The views of a scene show one set of named points, each view turned or mirrored, and shifted as a whole, with a little noise and some points left out.
(in the rows, 128 means zero)

Scene 1
View 1
Z_892: [106 110 115 154 126  83 194 129 170  99 150 172 159 105 116 112 118 139
 164 124 126 157 156 113 176 125 137]
Z_384: [114  95 136 120 120  81 180 187 137  95 127 167 136 133  90 122 168 155
 156 142 148 167 185 123 142 130 151]
Z_245: [175 118 137 119  87  95 141 158  80 120 115 111 142 149 123 154 185 146
 154 138 147 186 124 136 133 148 164]
Z_264: [105 132 129 110 128 100 172 117 178  76 121 168 174 116 128 129 172 159
 137 113  74 122 197 149 167  86 126]
Z_63: [123  97 129 124 125  77 183 141 159  89 112 167 151 129 105 118 167 165
 163 143 117 165 189 141 185 106 132]
Z_821: [128 123 129 110  89  93 148 183 102 113 133 123 150 141 118 148 180 163
 147 117 149 161 152 130 103 137 141]
Z_880: [145 132 140 123 106 110 138 123 114 121 127 126 134 119 128 141 158 123
 138 105 101 164 133 125 130 157 181]
Z_339: [145 113 122 136  97  89 159 142 116 123 137 126 149 126 123 137 143 144
 164 122 140 183 127 122 146 148 147]
Z_197: [108 121 146 125 137 100 178 155 165  85 134 185 141 110 101 118 153 131
 136 120 107 136 189 113 153 124 171]
Z_796: [152 123 115 168 128  91 203 107 162  92 139 172 177 116 138 126 116 120
 163 145 126 158 117 116 220 115 147]
Z_725: [146 145 111 148 111 106 170  78 151 104 140 140 188 112 167 141 126 130
 151 105  94 137 116 134 181 111 130]
Z_740: [138 100 126 154 111  84 175 139 132 125 143 150 132 114 106 119 121 127
 170 130 145 193 126 104 162 164 163]
Z_622: [143 110 107 175 114  85 196 121 146 112 159 153 165 109 132 127  98 122
 171 131 150 175 106 104 190 139 139]
Z_675: [135 111 137 117 110  93 160 155 123 110 120 145 137 129 109 132 169 147
 157 128 129 170 161 128 142 139 157]
Z_879: [142 111 125 117  79  86 145 161  89 128 131 102 148 140 120 148 170 168
 166 117 151 183 133 137 116 148 133]
Z_514: [130 122 132 127 139  96 185 113 175  80 116 181 162 121 122 122 159 138
 147 137  92 144 176 135 197  98 152]
Z_219: [ 96 111 123 166 151  88 212 120 204  84 149 205 151  92 106  96 102 120
 160 122 107 144 171 102 202 123 150]
Z_602: [100  82 131 147 127  68 183 150 159 119 138 169 113 103  76  97 123 142
 175 128 132 194 175 108 166 158 158]
Z_325: [ 92  83 124 120 110  66 170 149 151 112 126 148 139 118  93 110 159 182
 177 122 126 176 196 138 149 127 114]
View 2
Z_602: [122 104 180 124 143  78 148  68 169 141 148 131 123 151 140 140 122 137
 111 109 115 161 115  72 152 116 161]
Z_264: [217 152 168 101 114 123 104 118 124  94 148 109  90 190 190 136 144 140
 114 122 155 125 125 127 149 148 115]
Z_384: [145 122 164 114 104 104 131 118 139 150 137 125 128 152 146 140 122 168
 100 135 108 136 136  89 161 131 143]
Z_796: [150 123 156 113 178 194 114 105 135 120 139 131 120 217 175 157 161 128
 121 100 115 141 124  48 161 119 165]
Z_63: [191 128 171 106 111 112 124 124 143 128 146 128 114 167 170 148 128 152
 102 128 110 123 128  85 172 138 147]
Z_879: [ 97 124 153  94  94 130 170 172 111 146 108 103 198 143 147 154 148 164
 102 127  89 147 148  96 127 126 119]
Z_740: [ 92 114 164 116 153 130 153  96 146 139 129 128 152 162 143 153 138 140
 128 103 103 164 126  69 136 114 152]
Z_675: [129 133 163 109 110 118 138 127 132 128 131 125 142 155 149 151 126 164
 134 128 107 147 143 108 137 140 131]
Z_245: [ 94 138 154  96  98 151 154 174 117 129 112 130 187 151 147 168 134 175
 145 130  77 146 156 108 126 140 129]
Z_197: [156 141 166 127 125 115 105  84 134 122 145 134  87 173 151 134 119 158
 133 127 143 148 130 120 144 139 132]
Z_325: [164 118 170 103 104  70 149 115 146 136 139 101 134 145 166 136 133 142
  78 126 117 142 121  93 158 129 132]
Z_622: [112 112 152 115 181 178 137  95 132 133 129 117 141 197 160 153 168 123
 107  96 117 158 120  42 148 102 155]
Z_514: [197 142 171 113 136 143 105 112 142 102 150 137  95 195 179 152 136 143
 128 115 127 125 126  94 163 145 147]
Z_339: [104 127 155 103 129 139 151 135 125 128 120 114 169 165 154 156 148 147
 125 113 104 154 136  91 128 123 130]
Z_821: [108 137 149 104  87 125 148 153 103 143 111 104 166 146 147 143 138 173
 106 136 116 150 152 123 124 131 104]
Z_725: [154 141 157  91 169 190 123 130 110  82 131 103 137 213 194 158 177 112
 132  88 139 147 122  91 127 127 123]
Z_880: [102 145 163 100 131 139 141 132 126  94 124 126 157 162 155 160 138 145
 172 104 117 166 140 131 106 140 114]
View 3
Z_675: [127 135 134 110 138 109  88 124 164 114  93 135 141 134 111 114 154 161
 124 112 106 126 120 110 108 103 118]
Z_325: [110 133 168 124 139 118  45 111 148 109  66 139 162 132 109 125 144 133
 127  98 100  97 145 102  97 122 137]
Z_879: [157 135 133 113 141 115  85 121 201 116 123 154 128 135 102  99 178 130
 120 142 129  84 107 100 116  80  98]
Z_892: [ 95 149 138 115 153  85  86  83 118 132  67 120 155 142 125 129 138 144
 162  76 118 102 159 101 144 103 141]
Z_339: [137 147 132 108 149  96  94 112 177 124 114 132 135 131 118 108 163 149
 140 118 129 100 126 114 135  81 107]
Z_796: [102 142 136  95 143  79 128  68  91 138  65 124 133 126 153 119 151 172
 174  73 121 102 154 139 155  69 113]
Z_622: [103 147 132 106 160  65 114  74 127 136  93 118 141 135 150 110 149 154
 174  88 142  86 151 124 179  68 113]
Z_821: [146 123 121 114 129 109  83 117 182 111 109 146 129 147  86 104 174 127
 111 133 118 105 101  76 106  94 107]
Z_384: [110 115 153 120 133 103  60 114 149  99  75 129 154 134 113 112 138 150
 120 108 106 115 131 107 103 114 124]
Z_219: [ 68 158 135 117 157  74  89  79  85 135  43 101 169 146 134 144 120 164
 174  46 104 128 176 103 150 122 160]
Z_264: [129 164 137 106 121 141 101  90  97 144  32 148 135 134  85 159 166 145
 149  63  81 124 149  95  73 120 145]
Z_63: [108 130 165 112 127 121  71 103 119 115  53 142 153 124 118 128 146 156
 135  89 100 108 147 126  89 116 133]
Z_602: [ 82 149 157 127 170  82  52 122 166 111  90 104 176 136 132 120 119 157
 145  93 112 121 157 111 140 125 146]
Z_740: [106 143 136 114 165  69  90 114 170 119 112 112 153 137 138 104 139 165
 149 108 129 113 138 117 160  90 119]
Z_514: [113 151 142 100 129 120 112  91  92 133  41 133 140 124 121 145 150 176
 155  65  88 127 152 125  98 107 135]
Z_245: [157 124 127  99 129 108 107 128 194 109 123 148 121 122 113  92 178 170
 116 143 123 113  94 125 108  73  83]
View 4
Z_725: [ 92 169  79 140 176  96 116 143  69 140 127  65 101  81  85 140 116 133
  98 147 178 147 115 132  79  95  80]
Z_892: [159 151  69 109 147 103 131 113  91 124 136  72 113 103 119 155 121 105
 125 161 137 146 127 139  88 129 120]
Z_245: [109 175 117 167 175 136 166 113 124 155  64 157 154 101 116 109 146 131
 134 124 132  98 113 116 133 114  83]
Z_219: [184 144  54  98 147  99 120 116  85 122 167  34 102 118 114 151 102  94
 140 192 139 170 150 139  81 139 124]
Z_675: [142 164 112 137 160 117 154 114 105 129  95 120 145 106 121 124 129 118
 153 139 125 121 124 110 118 135 103]
Z_796: [138 159  46 150 155 111 115 126  96 164 143  76 105 114 102 134 122 113
 102 173 160 159 132 169  82  98 101]
Z_264: [137 158 118 114 140  51 119 166  46 127 130  73 120 114 115 126 103 127
 182 139 146 140 134  96  63 121 108]
Z_880: [110 175 121 139 201 137 158 119 107 127  94  96 141  83  98 117 123 128
 134 148 142 120 126  89 125 128  74]
Z_63: [156 150  94 144 123  79 135 128  70 136 124 120 129 128 127 131 115 109
 172 153 124 145 130 125  90 130 125]
Z_197: [176 157 102 101 161  99 136 135  96 131 131  65 131 116 124 117 116 109
 175 159 126 133 150 101  95 145 108]
Z_384: [168 150  99 127 132 104 151 112  98 133 104 129 143 121 140 132 130 107
 166 143 115 122 125 126 108 140 125]
Z_339: [121 165  94 142 170 130 156 104 111 130  91 126 137  90 113 141 137 123
 115 136 141 119 112 126 118 123 100]
Z_821: [133 165 124 113 162 112 165 121 113 133  67 135 151  87 133 130 147 132
 145  99 128  85 107 107 110 124 103]
Z_514: [147 160  91 141 145  80 117 148  65 148 145  77 118 127 109 119 109 113
 167 167 140 156 144 119  81 119 106]
Z_740: [144 159  75 136 170 147 158  83 120 122 113 105 132  97 111 147 130 107
 112 169 131 135 122 136 126 134 110]
Z_325: [152 149 101 119 121  83 152 103  71  98 107 132 137 108 138 164 118 106
 165 134 117 135 110 111  99 146 140]
Z_622: [137 157  45 130 166 132 131 101 113 140 127  86 110  92 105 159 132 109
  78 165 152 144 116 168 101 109 109]
Z_602: [176 145  77 117 149 126 157  75 100  95 126 100 134 109 127 156 114  89
 146 183 113 149 130 123 122 160 135]
View 5
Z_796: [165 157 183 163 132 143 125 158 151 155 102 121 193 114  90  92 149  86
  84 170 153 135  98 145  95  94 145]
Z_384: [163 137 122 133 136 144 151 141 127 155  91 171 132  76 103 144 126 130
 134 148 144 136 135 121 146  87 152]
Z_880: [115 158 173 126 124 124 151 155 127 172 152 140 143  65  75 135 171 145
  94  91 121 120 136 124 128  86 106]
Z_264: [138 171 143 141 141 160 105 174  79 188 152 147 190  75 104 171 106  93
 156 133 163 149 116 155 123  76 156]
Z_740: [136 145 161 136 132 115 161 132 154 127  95 134 142 105 101 110 171 129
  89 135 133 124 131 118 143  93 127]
Z_879: [133 123 137 127 124 121 115 132 154 181 141 174  97  60  76 145 175 135
 101 115 114 118 166 127 165 117 123]
Z_675: [145 146 141 130 130 137 146 148 126 161 120 162 130  67  87 145 147 137
 123 125 130 130 138 123 142  84 132]
Z_245: [153 135 150 131 120 135 130 143 151 185 134 174  90  45  52 125 175 154
  94 114 107 114 150 120 132 101 111]
Z_622: [144 136 178 154 132 119 132 140 173 139 104 123 178 123 106  92 168  89
  73 156 148 126 118 133 122 111 136]
Z_821: [139 112 134 116 123 128 131 137 147 192 145 175 113  45  91 155 147 139
 112 104 128 120 160 127 156 116 135]
Z_602: [131 166 140 138 144 116 165 129 130 103  65 142 140 126 118 127 163 123
 121 149 144 141 130 109 164  74 138]
Z_219: [142 165 160 144 146 134 167 157 108 122  87 111 226 130 140 124 114  87
 122 157 179 152  96 134 118  69 164]
Z_197: [140 151 151 125 139 146 177 158  99 160 117 135 183  73 117 150 108 130
 134 118 159 142 120 127 123  68 150]
Z_63: [160 164 127 147 138 159 120 155 107 157  95 164 152  87  96 143 123 109
 147 163 147 145 119 135 134  74 155]
Z_725: [126 163 190 154 129 137  90 169 135 183 165 121 194 100  84 118 165  79
  88 134 143 135 112 160 106  97 125]
Z_892: [138 147 155 143 137 128 140 149 133 139 100 131 186 115 123 128 131  92
 112 149 161 138 118 138 136  91 155]
Z_325: [137 148 112 134 140 132 121 134 112 142  99 173 135 102 114 169 135 111
 150 147 148 145 146 127 175  94 153]
Z_339: [137 139 156 137 126 122 132 140 150 161 123 152 126  82  84 124 171 125
  94 125 127 124 142 125 147 106 122]

Which points are out of place in each view (at most two, in the order of its rows)? Write none if all are in place.
view 1 => Z_384
view 2 => Z_879
view 3 => Z_325
view 4 => none
view 5 => Z_602
